Each scene shows the same named points in several views. A view is turned or mirrored, and shifted as a whole, has a little noise and may leave points out.
(in the rows, 128 means zero)

Scene 1
View 1
Gona: [ 72 110 149  92 129 134 179 108 135 140 141 112 131 130  82 166 165 131
 119 157 137 152 184 181 167]
fuda: [ 98 114 169 122 127 118 203 105 119  91 114 102 109 121 124 119 168  96
 129 136 129 126 152 214 158]
zis: [ 84 157 138 127 136 148 150  99 122 113 108 155  82 157 164 122 133 133
 172 119 126  97 153 192 104]
Lirog: [104 129 168 100 170 107 207  88  84 102 131 110 110 145 134  57 152 117
 120 131 109 120 194 225 138]
lam: [ 99 133  91 120 139 120 161  76 126 175  76 116 107 177  93  97 128 144
 113 161 148  94 170 186 115]
dos: [ 88 144 144 114 164 120 168 104 113 130 100 130  91 150 154  81 141 147
 147 122 110  99 167 186 103]
fitig: [ 89 107 137 128 120 116 185 116 156 146  89  91 130 134  94 149 179 137
 125 156 141 121 140 156 141]
kiteg: [ 58 129 144 111 148 126 161 122 128 131 104 126 100 126 132 143 144 143
 150 131 123 116 153 168 126]
Depe: [ 73 126 110 123 135 106 138 109 108 135  87 134  98 170  95 127 147 130
 148 146 152 103 143 202 119]
tedo: [ 90 149 152 102 159 144 170 107 139 147 116 132  96 147 160 102 151 163
 147 123 103 113 178 164 103]
Tusir: [ 33 126  69  72 155 128  95 119 140 229  85 141  89 161  52 170 121 183
 121 165 152 124 174 163 118]
tuv: [ 64 162 130  83 159 193 196  66 162 192 122 127  98 102 160 136  69 165
  97 145 103 117 227 131 137]
Reb: [ 80 118 143 102 156 119 190 108 137 158 100  98 116 124 114 114 150 151
 112 146 117 121 174 162 136]
moda: [ 60 132 115  72 158 142 156  89 117 181 153 135 139 171  74 141 132 174
 117 165 134 146 230 160 137]
kenib: [ 96 134 135 135 136 128 195  89 132 131  91 109 117 145 135 106 137 134
 131 144 130  96 160 166 124]
bet: [120 166 162 182 118 150 201  85 133  70 107 139 123 177 209  94 154 135
 196 114 121  70 139 148  82]
sovid: [ 72 135 131  99 156 143 192  87 140 168 115 111 126 131 119 124 119 160
 110 153 118 117 200 142 134]
Munup: [ 61 131 142 123 154 127 196 100 123 132 114 116 138 135 131 128 126 157
 140 146 120 107 180 131 126]
seli: [ 91 116 141  98 138 133 206  83 133 150 117  97 122 124  98 123 139 123
  92 159 131 132 192 187 162]
Sof: [ 98 113 191  66 142 139 180 131 155 139 159 109 113 119 113 143 214 141
 127 131 104 174 187 196 156]
gol: [ 63 117 190 101 147 136 202 132 144 114 143 107 132  97 141 155 177 147
 144 131 103 144 173 142 149]
View 2
seli: [107 150 136  86 100 106  83  62  85 114 116 105 169 133 108 136  73 142
 161 143 129 136 144 130 130]
kiteg: [ 96 128 123  84 114 107 127 117 105 167 105 144 145 110 131 119 119 129
 136 132 141 121 118 143 118]
sovid: [129 149 121  87  95 124 109  96  82 109 105 131 167 119 122 109 106 166
 163 117 117 144 126 140 147]
fuda: [ 62 110 147  82 125  84 100  60  95 147  95 121 145 137 112 165  78 107
 141 146 147 118 138 137  90]
kenib: [ 86 120 144 113 127 109 122  96  80 120  78 130 155 129 122 119 105 129
 151 111 149 135 137 145 133]
dos: [ 94 128 136 111 150 110 151  89  83 132 102 151 140 137 142 126 136 122
 145 102 146 126 100 122 114]
Gona: [110 166 125  61  76  76  76  90 100 154 121 114 158 127 127 139  75 143
 144 157 122 136 148 150 114]
bet: [ 41  63 140 122 158  87 158 124  68 124   7 177 113 155 143 144 147 130
 138  69 147 162 131 163 100]
zis: [ 80 112 119 119 155 101 143 121  99 162  83 148 123 135 144 133 151 136
 123 118 145 157 121 119 108]
moda: [157 212 121  89  76  75 107  99  85 122 142 113 157 125 153 111 109 187
 150 132 107 165 122 139 139]
Tusir: [166 237 108 120  92 106 110 157 112 182 171 108 171  89 159  57 127 147
 129 150 149 143 133 123 179]
fitig: [ 87 149 141  83  90  93  86 114  88 152  89 130 168 122 125 112  74  99
 149 130 158 114 161 170 139]
Sof: [105 168 105  18  85  87  67  71  90 162 127 162 147 172 143 166  86 107
 151 138 109 117 132 135  93]
lam: [111 177 149 154 137 101 121 102  77 117 112 105 166 128 138  95 108 127
 147 117 165 149 145 126 161]
tedo: [107 137 114  87 131 119 134 103  79 132  97 169 141 150 146 125 140 132
 150  96 127 136 109 126 123]
Lirog: [ 88 129 158  99 144  83 136  21  75 102 118 125 140 152 128 167 100 128
 158 119 132 121  94 113  82]
tuv: [148 127  80  77 102 180 103 105  93  99 106 140 167 123 103 108 136 208
 168 124  87 174 128 105 164]
Reb: [111 148 134  81 102 118 110  85  83 125 112 135 168 123 122 116  93 124
 161 121 136 112 125 141 136]
Munup: [109 124 134  85  94 103 132 108  86 122  85 139 154 105 124 113 110 162
 156 111 124 132 117 164 128]
View 3
Reb: [144 115 166 119 134 118 145 181 126 129 148 133 166 151  97 144 147 147
 135 107 119 138 134 131 120]
bet: [119 190 201 154 125  76 175 122 192 146 101 102 137 137 102 157  69  76
 106 174 119  98  70 153 178]
tedo: [123 143 174 131 114 110 128 184 167 138 129 126 168 147 114 120 133 108
 139 151 110 143 123 146 147]
lam: [122  78 148 110 160 117 153 148 157  99 109 162 129 160  64 141 123 128
 167 116 125 163 131 149 132]
Munup: [105 133 182 119 126 124 166 159 140 152 151 134 185 151  97 157 128 139
 136 111  98 128 108 142 136]
kiteg: [130 138 155 119 119 121 136 177 134 133 157 144 172 178  92 127 140 123
 135 124 123 109  88 149 143]
zis: [116 145 150 130 115 109 125 159 179 131 117 135 155 165  91 124 116  85
 144 150 132 111  71 162 171]
dos: [124 148 153 145 129 100 129 172 190 119 129 136 163 155  99 127 123 119
 132 134 132 134 120 147 155]
gol: [142 153 188 115  86 126 135 186  92 163 172 101 191 146 129 135 138 144
 101 109 110  94 100 134 129]
Depe: [123 109 132 110 134 116 136 148 146  90 137 171 138 191  67 116 107 130
 143 113 140 118  93 164 145]
fuda: [164 126 145 128 114 106 125 157 124 119 133 101 147 136 100 148 119 142
  99  80 169  85  93 135 145]
Tusir: [100  59 136  68 138 160 130 189 111 105 157 215 162 220  60  91 164 131
 208 130  87 173 118 168 112]
moda: [ 73  65 164  79  95 167 126 168 121 130 141 150 180 146 105 112 128 156
 168  92  89 171 137 158 125]
seli: [145  82 154 108 125 132 135 167 116 135 125 110 158 123  96 160 149 148
 137  73 139 132 122 129 128]
Sof: [163 116 171 101  66 132  89 201  77 130 149  94 162 133 143  93 134 146
 105 108 131 112 129 137 121]
Gona: [133  84 158  84  92 149 124 168  78 131 149 122 163 148 103 126 132 154
 130  78 127 115 104 145 124]
Lirog: [129 128 140 152 110 104 109 164 188 107 120 100 168 111 115 140 112 159
 104  73 165 127 145 133 154]
tuv: [105  91 179 109 125 155 140 201 148 201 120 114 204 116 105 170 202  96
 196 123  84 173 111 130 140]
View 4
sovid: [152 152 131 145 124 132 148  66  95 156 159  87 115 120  99 142 124 119
  74 155  86 162 147 122 137]
gol: [137  72  82 140 125  89 134 107 112 167 138 105 108 154 112 123 128 167
 105 173 106 167 148 116 149]
dos: [155 118 121  94 113 109 163  54 118 140 115 111 144  72 114 123 147 115
 108 137 122 136 126 134 112]
kenib: [141 137 110 129 101 122 164  94 100 145 140 104 141  79 113 142 141 130
  85 134 105 141 130 108 101]
tuv: [159 158 167 138 144 148 130  54  61 164 101  73  85 118  70 156 105 121
  46 163  54 162 157 140 162]
fitig: [127 139  84 149 106 121 156 129 117 138 185  91 156  99 121 136 145 162
  99 147 107 192 140  98 124]
Depe: [140 137 131 119 102 138 171  84 122 109 159  98 190  92 121  98 167 127
 120 103 114 177 132 122  98]
kiteg: [144 106 127 117 118 119 148  93 113 138 128  89 146 111 106 112 151 148
 122 137 107 169 136 117 128]
moda: [150 155 147 150 128 138 152  29 114 134 203 104 132 163 107  97 115 105
  71 135  75 194 161 147 143]
bet: [129  83 105  84  71  76 156  96 106 139  90 158 104  30 100 113 112 145
  92 104  96 101 112  69  58]
fuda: [132  92  60 144 106 116 172 117 100 141 123 115 169 125 146 136 163 150
  84 134 127 144 133 138 103]
Gona: [132 115  91 166 123 129 154 100 106 137 175 101 153 168 127 113 138 150
  77 142  94 196 156 139 139]
lam: [146 188 133 128 105 150 176  65 109 121 175  94 171  65 116 134 147 103
  78 119 101 170 134 126 104]
Tusir: [151 193 194 127 138 168 146  54 128 104 203  49 178 111  87  91 149 122
 124 127  81 250 157 134 162]
tedo: [150 117 122  96 121 101 150  53 119 145 119 117 121  77 102 120 122 128
  93 150 103 157 135 133 135]

In a view up to two points have been moved. Name them for each view, in the order of its rows, or write -.
view 1: -
view 2: Tusir
view 3: seli
view 4: -
